Each row is a point on a landscape with many valleys, with its height.
A ball rolls from a point to whichever of its 2 nearest points has the largest drop for the distance, and stops where none of them is lower. Distance is the straight distance between rows; heights are no part of it.
Q_613 height 38.2:  -2  26   8  -1 -13   3 -43  25   9  -7   7  30 -10   7  -5   3  49  33  10  -5   7  18   5 -20 -15 -13   1  33  12 -22  21 -24 -10  29  39   4  30  -5   1   0 -14 -16  -6  13  -1 -37 -19  18  -3  15  20  23 -15  12
Q_905 height 23.4:  12  18 -18  -2  29  -1 -22 -12  30 -15   7  23  13   0  26  -8 -31  34 -16  -3  -1  12  19   3 -25  28  -4  44  -2 -14 -47  11 -12 -23   3  -8  17 -12   4 -26 -16  -7  10   8   2  30  26   8 -25 -13 -12   2  15   8
Q_204 height 43.2: -23  -1 -26  13  38   0 -14   1   1 -14 -28  22  17 -20  16   6  22   0  -2   2 -13 -20  -3 -17   1  29  10  -5  21  -4 -30   8  -2  -5  19   7  14  -4  14  -5  26 -23   3 -15  13  23   6  25 -14   0 -22  -4   4 -17
Q_140 height 60.0:  -7   7   8  -1  -1 -19 -15   2   4   2   5  15  -6  20 -21 -17   1 -12  25 -22  18   5  -4  -3  11   5  -7  39  -2 -42  16   9  -4  15  21  -6  25 -29  -9  15 -10 -16  -9   1   2   4  -1  21  -2   2   8  29   5   1
Q_728 height 49.3:  13  -1  -6  -8 -17  -6  -6 -22  12 -10  38   2  -1  24  19 -11 -54  22 -17   5   1  21  16  24  -4  -5 -15  45  -3 -10 -36  13 -41 -13 -34  -8 -20 -14  16  -6 -16  16  -5  13  -9  25  32 -22 -16 -15   6   5   4   5
Q_562 height 55.3:  12   3  -3  15  20  33  14  31   4  -4  25 -25 -12   6 -17  14   5  10 -13  -1 -13  -9 -20   3 -12 -19   5 -13 -10   9  13 -14 -21  29   5 -11 -26  18  11  -5  -8   5 -15 -15 -15 -12   3 -25  10  -9  22   2 -10 -19
Q_849 height 5.8:  20  14  -1   3  26   5 -19  -4  25 -16   4  15   3   7  22  -8 -18  39 -27   0 -16  11  13   1 -29  15   2  18 -12   9 -55  -2  -4 -14   6 -13   4  11  -2 -15 -17  10  12  -1   7  10  13  -4 -15   0  -3  -1 -11   9
Q_855 height 28.4: -11  -8   7  20   0  -9  10  -3 -19   3 -41  -9 -14  11 -22   2  17  -4 -17   5 -23   9 -23 -23  -3 -10 -11 -27  -9  14 -15   1  28 -13  -1 -13   3  21 -19  17  13  12  15  -6   4   6 -16   6  -1  -8  -2 -18  -3 -11
Q_668 height 20.7:  22   8  -1 -10  -1   4 -17  -3   5 -14  19   5   7   6   8  -1   1  44 -13   2  -6   1   4   9 -16   0  -2  13   6   7  -9  -4  -9  -8  -2  -5  -2  11  -1  -3 -23  -4   5  18  -5 -28   2 -19 -16  -9   0 -15 -21  15
Q_726 height 16.8:  -3 -11   2  -4   7   9 -19 -23  -5  -1  -3  24   4  17  19 -13  13  -4  26  12  -6   0  13  -2  30  20   1  15  35 -43 -26  20 -35 -25 -12  16  -7 -21  17  23   6 -11 -15  -2   1  27  11   8 -33   8   5  10   7 -12
Q_537 height 55.6:   1   9  10  -6 -13  -5 -15  -5   5   0  14   5  -5  17 -38  -4   2  -7  22   2   5  40 -11  -2  27  -9  -6  40  19 -47  23   7 -11  12   1 -18  -1  -8  -2  16  -2  -5  -7  17  18  -4  -4  16  13   9  18  34   7   0
Q_717 height 40.3: -17   7 -26  23  -7 -29  -2  -8  34  20 -34  30  -1 -18 -36   9   8 -18  -6   6   8  -2 -35  -8 -10  18   8 -30  -1  15  -5 -20  43  26  40 -30  23  34  -5 -16  24 -17  15 -35   0   7   6   1  32  21 -11   5   8 -18
Q_266 height 22.4:  -3 -41  -9  13  13  10  33  -4  -3   5  15 -45  -3  -6 -16  -2 -33 -24   3  -2  -6  -2 -21  10  17 -16   3  -1  -4 -10   4  32 -17  -7 -28 -10 -37  -9   6  -2  10  20 -13 -13   9  19  16 -24  27 -16  23   4  15 -18
Q_688 height 16.1:   1  -7   4  -2 -22 -18  14   4  15   1   8  -1   7   3  -7 -20  -9 -21  36 -30  26 -12  25  -3  -8   9 -14  13 -17 -13  29  14  30 -19   8   5  27 -32 -31  11 -13 -15   8   2 -23 -13 -14  11  -1 -12 -21   7   5  27
Q_892 height 34.3:  -1  26   9   7   3   6 -33  12   3 -15  -6  13 -23  14 -12  11  37  35   0   6 -16   9  -7 -14 -17 -21  14   8   6 -16   8 -23  -5  25  20   3   9  15   9  10  -7  -9   1   3  -3 -32 -17   7  -7   9  15   6 -27   0
Q_365 height 44.7:  -3  -2 -12   4 -11 -26   0  -7  13   9 -20  18  16 -26 -20   6  -1 -14  -2  -6   4  -8  -4 -13 -24  19  -1 -11   0   4  -7  -3  33   7  29  -9  29   7  -5 -19   4 -18  21 -11  11  -1  -3   6  16   8 -19  -2  -5   1
Q_531 height 38.8:  12   8   7 -24 -17 -19 -12  -5 -13  11  28 -24   3  -4   7 -10  -9  17   5   7  10  19   5  14   2  -4  -7  16  -5  -6  19   8   5   1 -13   7   6   1  -9 -14 -15  32 -16  15   5  -9  -4   6  -9   3  22  10  -3  34
Q_670 height 52.7: -17  -8 -16 -11 -13 -29  18   6 -10   2   0   5   9 -15  21   8   0  -4 -27   5   3 -21 -33   1  -7 -10  -2 -36  -7  44  -9 -28  10  30  14   0  -8  21  27   0  13   1   5 -24 -10  -2   1 -13  21   7  -9 -11 -15 -20
Q_766 height 45.1:  27  19   9 -12  -6  15 -10 -13   3  13  27   1   2  -5  35 -15   6  27  -2  17  -8  22  11   0  -3  20  24  10  21  15   0  21 -14 -19 -13  14  10  33  -4 -19  -4  26 -18   9  14   0  10 -10 -34  22  31  -4  -6   6
Q_220 height 59.4:  19  23  20  -5   8   6 -13  -5 -10   0  -4 -24 -23  34 -11 -22 -33   3   0  -1   2  41  29  11  -5  13   6  24 -42  -8   4  -7   9 -13 -11 -11  -1 -19 -25   6 -16  19   0  24  14  19  -4  14 -15  -7  -8   8  -9  24
Q_977 height 40.2:  -4  -8 -13  -2 -11 -17  25  20 -16  10  -8 -27 -13  -9   2  16  14 -24   3  -8  12 -37  15  -9 -23   4 -11 -39 -36  37  26 -18  13  22   6  18  10  -9  -3 -23   3  -4  -3 -17 -28   4 -10  12  -6  -3  -2  -9   4   6
Q_66 height 43.9:   2 -20  25  10  52  49  22  17  24 -27   4   5   4  13 -15  38 -24 -17 -32  -4 -18 -11   9   8   7   0  -8 -13   2  17 -22 -11  10  -4  -9 -26 -29  -4 -12  -7 -17 -26  28  14  -7  13  20  -8  15 -28 -21 -15  23 -13
Q_868 height 29.8:  20  -8   3  -8 -11   7  29  -5  14  -3  22 -18   3  24 -19 -18 -31 -24  28 -30  27  -7  15  13   1  11 -19  21 -26 -21  25  21  14 -19 -11  -7   4 -36 -38  20 -18 -12  -2  15 -20  -6  -8  -7  -1 -22 -17   9  13  24
Q_247 height 61.2: -25 -24   5  12  -5  -4   6  -9   8 -18  19 -13  10 -15   8   6 -19  -9 -26   4  -9 -12 -21  13   8 -21  15 -34   5   8 -17 -24 -16  12 -31  -4 -34  23  38  19  14   9   1 -11  -7  19  12 -43  21  -2   0   4 -13 -11
Q_806 height 16.4:   9 -32 -35  -6  12   4  36 -11  -7   0  10   4  42 -15  25 -14 -21  -8  -5   8  -3  -8 -19  -7  10  22   2 -33   5  36 -20  11  29 -28 -16   0 -11  25 -16  -5  14   8  10 -11  22  11   6 -15   6   2   6 -28  15  -8
Q_233 height 57.3:  19  23  26  13  28  37   5 -15  36 -16  -5  19  -7  21 -35   5  -5  26 -11   3 -20  31 -14   7  -2  -1  14  22   9 -11 -21   0  10 -23   0 -33 -16  26 -21   7 -11  -8  30  25  25 -11 -24 -22  10 -18  -5   6   1 -15
Q_909 height 38.9: -13 -11  17  -8 -16  -4 -39 -29 -43  11 -12 -10 -14  -8  36 -23  14  -6   6  41 -17   7  15  13  20 -21  14  14  23  -7 -13   9 -38 -24 -29  14  -8  -3   7  29   4  29 -24  -7  13  27   0   0 -12  27  20   2  -7  -5
Q_105 height 28.3:  16  18   7 -10 -17   1 -26  12 -27  -9  16   6 -12  14   3   1  26  47   4   7 -13   1   1  11  -7 -24 -11  24  10   5   0  -6 -21   6   3   2   8   3   7  17 -23   2  -3  11  -9 -50  -7  -8  -5   3   3 -13 -30  11
Q_487 height 50.3:   4 -16 -32   2  15  15  18  23 -19 -23 -13  -4   5  -2  33  24  15 -19 -13  -5 -13 -34  16 -14 -13   7  -9 -38  -3  48  -7 -14   0  19   1  11 -11  -8   5  -6   4 -23   2   4 -17  -9  13  14 -13  -7 -25 -31   3   7
Q_309 height 9.3:   8 -46 -13   4  15  18  43  11   6   1  13 -38  17  -7 -11   8 -32 -33  -7 -13  -8 -14  -9  -5  15   4  -8 -28   0  -1  13  23 -10 -12 -26  -6 -37  -6   3  -7   6  -2   3   1  -4   7  23 -16  24 -21   2  -1  27  -7
Q_315 height 63.1:   8 -25 -26  -4 -12  11  12  28 -37 -11  -8   4  -2   6   5   1   8   7  -3 -15 -16 -39   8  12  -3  -9 -34   8   2  29  -4  24 -15 -24  -4   4   2 -35   1  23  -3 -11  14  11 -25 -38  -1  13  -3 -13 -46 -42  -1  11
Q_429 height 23.6: -10  18  33  10   7  -8  -6  10 -11  -5 -19   1 -33   7 -21  31   3  -2 -26 -11  -2 -27   6   5 -22 -17 -16 -14 -19   0  -2 -39 -12  26   5 -14  -3 -24  -1   7 -22   8   3  -2 -27  10  -5  14   5 -24 -22 -22 -13 -13
Q_460 height 62.4:   6  25  25  16  16  -6 -16 -14   7   2 -21  -2 -26  32 -27 -20  -8 -21  16  -3  12  36  31   5  -1  17  13  29 -34 -41  18  -5  23  -6  -2 -10  13 -21 -24  15 -10  -5  -3  15  15  25  -6  24  -6 -16  -5  21   2  19
Q_437 height 50.9:   4   1 -17   3   5  31   4  17 -11  14  -7  21 -15  -1  -5  -3  46   5  36 -12  12 -11  11 -23   6  14  13   1  16  -5  32  26  13  -4  29  14  26   2  -8 -12  21 -15  12   6   2 -43 -21   9  -1  20  14   7   9  -4
Q_263 height 32.5:   4   4 -35  -3   3  11  23   6   5   9  -6  -4   1   1   5   2  15   0   7  12   9  -2 -29 -11  -8  19  30 -32  -4  26   9  -4  34  10  10  -4  13  40 -12 -24  17  -3  -3 -21  10 -24 -13 -19   6  12  25  -3  -2 -13
Q_886 height 49.0:  10   6   3 -10 -11  -1 -12  -8  -2  -1  10  -2   1  -9  24 -25   2  22 -13  19  -9  36 -18   1   3   3  11  -6  -5  24  -9  -8  17  -2   1  -2  15  50 -16  -6  -1  46 -13  -8  29   0   0  -2 -18  23  49  -5  -9  15
Q_873 height 34.0:   8 -10  17   8   3   1  11  -6  -8  13 -13 -32  -5  14 -30   5   4  -9  -3  -3 -10  17  -8  -8   5  -6  -1 -15  -9 -11  18  10  25 -11 -14  -9  -4  12 -23   3   5  14   6   6  15  -5 -23   6   9 -12  13  -4  -4   7
Q_767 height 34.4: -12   5  -7  -1  18   4 -19 -10  12  -4 -17  33  27  -6  13  -4  27   6   7  10  -2 -14   0  -8  22  23  10 -11  31 -31 -19   1 -20 -10   9  24  -4  -9  28   7  15 -27 -11  -7   6  25  15  10 -25  -3 -15   3  -2 -19
Q_946 height 49.8:  13  17   3   2   3  24  -7  -1 -19  15  -1  -8 -10 -11  22 -11  36   9  20  23  -6  15   9  -9  12   7  30  -6  27 -10  27  17 -13  -3  -1  24   3  19  12 -11  11  14 -20  -3  11  -1   2  -4 -22  28  42  12   4 -11
Q_915 height 58.7:  -9   4   0  -1   6   0  -7 -15  43 -12  28  -2  19 -17  13   8 -21   3 -22   6   9   8 -18   5   8   3  15 -13  12 -15 -11 -21 -16  18 -12  -4 -34  18  33 -14   8   4 -10  -1   4  25  27 -46   9  -4   9  25  -9  -6
Q_39 height 54.5: -27  -4 -15  -4 -24 -26  14  28 -10  19  13 -15   1 -14   6  15   3  -2 -19  -2   6 -33 -31   8   0 -28  -3 -24  11  31  25 -20 -30  36  13  16 -11   1  37   6  20  -3  -8 -28 -14 -13   8 -17  29   4  -6  -2 -19 -30
Q_606 height 57.4:   2   1 -37  -8  12  20  12   8   9  -7  22  36  29 -16  45   0   5   0   6  -8  22 -29   6  -2  21  23   4  -7  43  10 -13   8 -30   9   0  31 -10 -18  34   4   4 -27 -11  10 -13 -17  19  -5 -17   6 -13 -13  18 -23
Q_872 height 49.2: -13  -6  10  -6 -17 -17  -9  -2 -12   7   7 -15  -2 -14 -21   3  -2  18  -7   4 -11  21 -34  11  18 -44  -6  15  10  -4   7   0 -13  21   2  -8  -8  10  16  23  -5  26 -10  -8  13 -18  -5  -3  27  10   9   1 -16  -4
Q_753 height 43.5: -34 -12  31  -2 -42 -11 -18 -17 -34  -1  -6 -20 -13 -26  20  -3  22  -2  -1  24 -11  12   7  26  19 -51  21 -10  20  12   4  -8 -23  -5 -36  18  -2  14  10  19   3  26 -29 -10   7  12  -7 -14   7  20  24  -6 -22  -1
Q_526 height 49.1: -12  -2 -19 -19 -11 -35   6 -11  -4   1 -12  16  29 -24  10  -1  -6  -1 -19   7  14 -19 -22  -1 -13  12  -6 -28  -4  26 -19 -10  28  10  17   2  18  17  10 -15  10   4  11 -15   8  10   6   0  16  13 -18  -8  -6  -5
Q_779 height 55.4:  23  24  11  -6  -2  12  -6   1   1  -3  19  -2 -22  43  -6 -16 -54  27  -6  -1   7  38  23  18  -8   6 -10  43 -28  -6 -16   7 -37  -3 -16 -14 -11 -10  -6   0 -27  21 -12  25   5   8  16   7 -24  -5   3   8   0   5
Q_392 height 48.5:   4  26  -2 -17  18 -25 -35 -11 -12   1  -3  18  -9 -13  -2  -4  -4  41 -16  13  -3  24 -16  16 -25 -14  -2  54 -12   9 -45  -4  13  18  38 -30  43  11   7   2 -27  20   5  -1  12   4   0  19  22  16   5   7  -9  14
Q_643 height 16.3: -18  31  47  16   2 -16  -8  -6 -12  13 -45   7 -55  16 -42  23  17   5 -25   6 -13  -1 -14   1 -13 -28   0  -9 -19   7 -12 -45  12  13   7 -22  -2   1 -12  20  -2  22   8  -3 -15  26 -19  17   8 -11  -9 -34 -11 -19
Q_848 height 56.9: -21  23   5 -18 -20  -8 -19  -8   5   4  -3  12  20 -11  44  11  11   9   3  16  29 -20  14   9   3  -2  21 -25  21  -8   6 -22 -30  16  -2  38  -3  10  30 -11   4 -11 -25  -9  -7   7   9 -11 -21  15   9  12 -15   3
Q_211 height 35.7: -15  -8  -2   2 -15 -41  17  15   0  14 -17 -26 -15 -19 -11   9  -3 -39   1 -29  10 -34  23   0 -17   2 -38 -30 -30  21  32 -10  13   6  12  16   6 -29  -6 -14  10  -9   6 -12 -37  22  -4  14   3 -19 -34  -3   5   2
Q_725 height 55.1:  31 -15  12  23  10  42  24  -4  12  -8  -1 -22  -7  43 -19   0 -18 -10   9  -1 -17  14  10   4  12  -4  -7  -1 -16 -20   6   7 -20 -25 -37 -16 -38  -7  -8   4 -11  -5  -6  14   3   3   5 -23 -11 -28   4   2  10   2
Q_285 height 39.0:   5   5   5   2  29   4  -9 -15  39 -23  22   5   4  20  19  -2 -46  10 -18 -12   5  17   9   0  -3  17 -13  35 -11 -30 -37   8 -32  -7 -12  -4  -5 -21  22 -18 -10  -7  -4   8  -5  37  32  -3 -20 -13   2  25  22 -11
Q_470 height 63.2:  10  16   8   7 -16 -33 -25   5 -27   9 -22  14 -20 -15 -29 -17   2 -20  20  -1  -4  24   1   6 -12  -1   5  48  -3 -10   7  28  33  -5  35 -21  32  -7 -18   7   7  -3  34   8  18 -15 -23  28  30  16 -31  -6   5  22
Q_794 height 58.3:  -8 -25 -15   2  -6  16   3  21 -34  -7 -24   7  -6  -8  13   1  26 -14  19 -10 -23 -35  22 -12   8  13 -21 -15  11  30  -8  28   2 -30   5  21   3 -33   1  15  31 -10  12  -6 -20 -13 -14  32 -24  -8 -47 -33  -2   1
Q_344 height 57.8:  -8   3  12   3 -23  -9 -22   6  -9  -4 -32  20 -10   5 -22  11  35  -1  11 -12  -9  -3  15 -19  -8 -16  -3   8  11 -12  11   8  20  -9  19   7  25   0  -8   8   9 -15  31  15  -2 -35 -29  17   5   8 -26  -5  -8   8
Q_63 height 70.5: -13 -28   2  -5 -21 -15   2 -10  11  -8   2   9  22   4 -18  -4 -11 -14   9  -7   4 -13   0   3  24   5 -18   2  26 -38  -4  16 -14 -32 -13  16 -10 -20  10  26   3 -19   7   8   2  -8   3   4  -6 -10 -26  -3   0  -1
Q_986 height 54.4: -18 -19 -17  -4  -6  -2   9   8 -23 -11 -14   7  18 -12  27   9  16 -23  -1  -1 -14 -30  17  -7   7  15 -14 -37  21  27  -8   5   1 -20 -10  26 -14 -17   6  10  28 -16   1   0  -1   4  -6  30 -24 -10 -35 -26  -8  -1
Q_289 height 50.4:  32 -21  15  18  30  51  30  14  21 -21  19 -15  -7  23 -10  22 -17  -4 -14 -10 -20  -1   4   8  11 -10 -11  -2  -3  -2  -3  -2 -19  -5 -23 -14 -42   0   0  -5 -23 -17   5   9 -18   2  23 -32   2 -23   0  -2  16 -18
Q_528 height 53.5: -11  22  10  -2 -14  14 -25  -1  13   4   8  -4 -13   6  27  -4  17   9   8  15   7   6  20  -5   2   4  20  -2  16 -17  16 -10 -43  16  -7  30   3  10  17  -9   3   5 -41 -10  -3   3  12  -3 -43  14  36  18  -8  -7
Q_322 height 43.4:  10  -1  17 -20 -11  -2   8   3 -13   6  17 -41 -12   7  14 -11  -5  -1  27   8   6  13  18   6   9  13   0   2 -25  -9  43  18   8  -6 -12  12   8 -15 -21 -13  -6  33 -27   3 -10   4  -4  17 -24   2  28  13   5  25
Q_402 height 45.4:  -3   2 -32  -8   3   6  31  29 -10   7 -11  -3  10 -11  38  22  15 -22  12 -12  18 -48   3 -19   4  15   8 -35  -2  40  29 -11  -4  16   3  30  -5  -8   6 -23  15 -18  -2 -19 -20 -15   3   6  -9   6  -7 -12   7 -12
Q_770 height 59.3:  30   1  17   9  27  37  19 -12  18  -2   5  -5   2  27 -30  -2 -39  15  -2   2  -8  32  -3  10   6  -4   1  33 -14 -13 -12  18  -4 -26 -21 -22 -30   6 -10   1 -13  -4  22  25  23   0 -11 -20   8 -26  -3   3  15 -19
Q_154 height 32.3:   8  -3  17   2 -12  15 -25 -23 -29   9  -7   0 -18  23  27 -21   8  -1  29  33 -28  19  25   3  27   2   9  15  18 -29 -11  21 -32 -36 -35  20 -17 -13  -3  26  12  10 -12   0  11  22   5  -1 -24  21  13   0   5  -4
Q_383 height 67.1:   0 -22  -5  -4 -27   2  12   4 -25  -3   4 -14  -3  19 -12  -6 -14  -9   5 -10  -7 -15  -2   9  17 -15 -31   8  -6 -14   7  24 -22 -23 -14   9 -15 -33  -4  27  -1  -7   5   5 -11 -19  -5   2   5 -12 -29 -24  -3   4
Q_900 height 37.0: -17  16 -29  24   1 -17  13   8  23  21 -34  11 -15   2 -25  12  26 -15  10  17  15   1 -35 -25 -16  17  19 -48  -4  22  12 -17  44  24  22 -22  25  40 -16 -16  29  -6   5 -22  -5  -7  -5   4  23  12  11  -6  10 -20
Q_239 height 42.1:   3  17  -8 -11  23 -34 -30 -11  -6   3   2  14  13 -17  -6 -13 -22  26  -1   0   8   9  -7  14 -17   0   3  56  -9 -14 -27  21   9  -1  24 -11  32 -15  -4  -7 -22  -4  14   0  13  16   5  14  17   2  -9   6   2   7
Q_525 height 53.6:  -7   0   5 -17  -9 -20   4 -21  23  13  11  -7  32 -18  -8   2  -3   1 -10   2  14  20 -24   0   6   6  12 -21   5 -14  15  -6  32   6   1  -3  -1  34  -1 -18   6  15  -7   2  26  13   3 -10  11   9  26  25  -5  15
Q_956 height 54.9:  -9   4  12   8 -11  11 -17  12 -10   4 -30  29 -11   0   6   3  45  -6  33  -7   2  -3  33 -26   3  11  15 -13  11 -21  17  13  31 -21  13  21  32  -8 -11  -4  16 -16  25  11  -6 -24 -27  21 -14   9  -7   3   6  17
Q_808 height 51.0:  20   7 -42 -12  22  18  28  14  10   6   8   4  32  -9  51   9   4  -4   9  -4  14 -33  -1  -7  13  30  19 -13  15  31   6   1 -10  14   0  17 -10  -1  11 -26  14 -21 -12  -8  -4  -9  15 -18  -6   9   4 -11  15 -16
Q_718 height 27.3:  22 -10 -39  -9   0   8  39   5  17   7   7  -3  27 -11   0   0 -15 -11  -3   8  18  -5 -27  -6  -9  24   1 -38 -12  34  -4  -2  43   3   0 -17   2  31 -25 -20   7   0  10 -11  14 -22  -7 -28  27   6   9 -12   5  -3
Q_548 height 54.8:  16  26  20   6  21  14 -21 -12   6 -14  -7  14 -14  16 -34  -5  -2  26  -2  10 -17  45 -20  -1   7 -21  18  37   5 -21 -14  -1  12  -1  12 -25  -2  17  -9  16 -10   2  18  22  31  -8 -17   6  19   4   1  15  -1  -8
Q_163 height 52.1: -21 -15  -8   2  -6  -2   8  21  -8  11  22 -20  -2 -15 -20   3   3   4  -7   1  -5 -14 -29  -1  -3 -35  -1  -6  13   2  17  -4 -26  24  12   3 -11   7  20   7  13   4 -13 -23   0 -17  -2 -15  21   2   6   2 -14 -24
Q_574 height 56.1: -22  10  -1  -6  -8 -20   1 -28  25   3  -1   5  35 -16  21   8  -7  -9 -13   9  14   4 -19   4   9   9  27 -38   9 -10  -6 -31  13   5 -14   9 -22  28  19  -8  18   4 -13 -12  13  30  13 -22  -5   4  13  16  -9  14
Q_423 height 51.4:  -8   2  17  -1  -5 -16 -11 -23   5   2  -4  -2   8 -14   0  -5  16   0  -9  14  -5  40 -19  -2  18   4  23 -10   7 -14   7  -5  28  -5  -3  -5   2  41  -7 -10   9  31 -11  -1  33  22  -2  14  -3  13  46  17   0  15
Q_804 height 30.3: -17   9  35   4  -7 -29  -1   3   9   8 -21  -3 -14 -11 -24  22  -7 -36 -13 -25  15 -24  31   3 -21  -7 -34 -19 -23   7  10 -25  11  13   5   0   5 -30  -5  -4 -12   0  17  -5 -30  21 -15  13  11 -27 -40  -6  -4  11
Q_208 height 22.0: -25  21  20  12  -1 -31 -17  -4  -5   8 -41   6 -33   3 -39  12  36   6 -16   8 -15  10 -27  -8 -13 -22  10 -18  -4   0  -8 -21  22  14  13 -14  14  25  -1  15  12   8   9  -3 -10  18 -13  24   2   3   0  -9  -8 -12
Q_292 height 29.0: -15   1  -2   6  -3 -10  -5   1  20   8 -11  15   5 -23  10 -10  17 -21  33 -21  29 -17  35 -14 -19  29   3  -2 -20 -11  19  -5  24   8  19  11  37 -27  -6 -14 -10 -19   3 -11 -17 -15  -8  11 -17  -1 -13   8   3  32
Q_749 height 46.5: -35 -20  11 -11 -39 -27 -14 -13 -31  10  -6 -12 -14 -30  -3   7  11  -7  -9  15 -10  18 -25  25  26 -60   2  10   8   5  16   5 -22  18 -16   1  -7   1  16  20   3  36 -25 -15  17   4  -7  -1  32  19  20  -1 -11  -2
Q_523 height 32.4:  16  23   4 -27  -9 -30 -27 -12   9   8  25   8  10  -8   2 -14 -17  26  -2  -2  23  17  18  10 -16   7  -8  40   1 -15   4   8   4   2   6   3  25 -15  -9  -6 -25   9  -6  23   0   3  -2   3  -7  -6   2  17  -3  38
Q_820 height 26.7:  18 -25  -2   3  19  20  39  15  13   1  21 -23  12   9 -18  -3 -34 -30   3 -29  10 -24   0   4   7   8 -23   7 -16  -4  15  25   4  -9  -6 -12 -14 -15 -16  -7 -11 -10  10  10 -14   1   5 -10  20 -28 -10   9  25  -3
Q_296 height 55.2:  25 -10   4  17  11  34  10  22   0 -21  30  -8  -7  15   1  13 -16  11 -10  -7  -9 -13   1  11  -3 -15 -16   7  -9   9  -6 -18 -38  21  -6  -9 -29  -1  17   1 -24 -12 -15  11 -26 -16  32 -33  -9 -14   5   1   2 -12
Q_279 height 37.2:  -4 -22   9  15  52  26  17  -8  20 -26   5   0  16   2   8  20 -36 -21 -34   2 -16  -1  11   1  -9   5 -18 -27  -5  27 -46  -9  28  -9  -4 -30 -24  10 -18  -7  -9  -7  29   3   3  32  26   3  21 -10  -8 -11  26  -3
Q_736 height 60.4: -13  27   1  -8 -19   9 -17 -13 -18   5   0   9  20 -21  66  -7  12  15  -2  27  13 -16  24  12   4  -1  25 -18  35  13 -13 -13 -41  -2 -21  31 -14  19  35   5  -1  -1 -24 -10 -11  13  11 -23 -23  34  -3   6 -11 -11
Q_262 height 60.5:  -1  16  16   4 -42 -20 -29  11 -21  -3 -17  30 -20  10 -20  -2  25  -9  20  -9   6  13  13  -2  -6 -19  -7  42   2 -20  20   3  24 -11  28   5  31 -21 -14  17   4 -18  36  24   3 -39 -31  36  21  16 -27   1  -1  27
Q_638 height 29.1:  -3 -37 -20   5  29   4  24 -12  -2 -22   5   4  28  -6  27  -7 -29  -9 -27   3 -17  -4  -3  -6  -9  12 -22 -26 -12  38 -46 -10  28 -13 -12 -17 -11  11 -15  -1   5   8  15   0   4  30  19   4  13 -12  -5 -21  11   6
Q_340 height 52.3:   7  16  22  -7  -8  -1 -20 -16  -2  -5   4   1  -6  13 -32  -6 -12  13  -2  12  -7  41 -13  13  14 -30  -9  36   6 -29  -1  -3 -12   6  -7  -9 -17  -1   3  30 -14   8   3  23  27 -14 -10   3  18   5   1   9  -8  -6
Q_522 height 45.5:   5 -12 -24  -3  -1  15  10  19   2  13  19  21  -4   4 -13 -14  24   4  31 -28  17 -24   4 -21   2  14  -5  21   3  -3  18  15  -7  -1  29  10  27 -27  -8  -3  -2 -21   1   4 -18 -41 -12  -1  -4   4   5  11  15  -4
Q_178 height 44.3:  -2  -8   1  -3  -3  -4  19  16 -18  17   6 -43 -12   1  -3   5   2 -12  11  -2  10 -16  15  -7 -16   3  -1 -21 -34   4  40  -1  10  11 -11  11   9 -11  -8 -21   0  10 -23 -13 -15   8  -7  13 -16  -8  25   9   2  10
Q_974 height 30.7:   8 -24   1   6  -2   8  35  -1 -12  12   2 -47  -1  -8 -27  -6 -14 -13  -5  -8 -15   6 -26  -1  12 -25  -3 -10 -17  11  15  17   9   0 -18  -9 -16  12 -13  -1   9  34  -6  -9  19  -5 -13 -14  17  -2  23 -10  -1  -3
Q_205 height 37.3:  -3 -13 -33   0   6   8  15  14  20  19   6  21  14 -23  16 -14  16  -9  34 -25  38 -39  20 -11  -3  43   9   0  -3  13  20  -2   6  14  21  16  23 -34   0 -21   4 -27  -6 -11 -14 -16  -3   7  -5   9 -12  15  17   3

Where does a ball stop that starts at each point below?
Q_178: Q_643
Q_39: Q_726
Q_670: Q_806
Q_562: Q_726
Q_915: Q_766
Q_262: Q_688
Q_470: Q_688

Call two points neighbours if one is among the 2 nearest of the other. Go from one point of each pair to the other, from neighbour to neighbour, staying as low as possible. Name the highest point that can't be avoided.
Q_523 / Q_688: Q_178
Q_643 / Q_309: Q_873
Q_688 / Q_309: Q_868
Q_806 / Q_726: Q_39
Q_402 / Q_726: Q_986
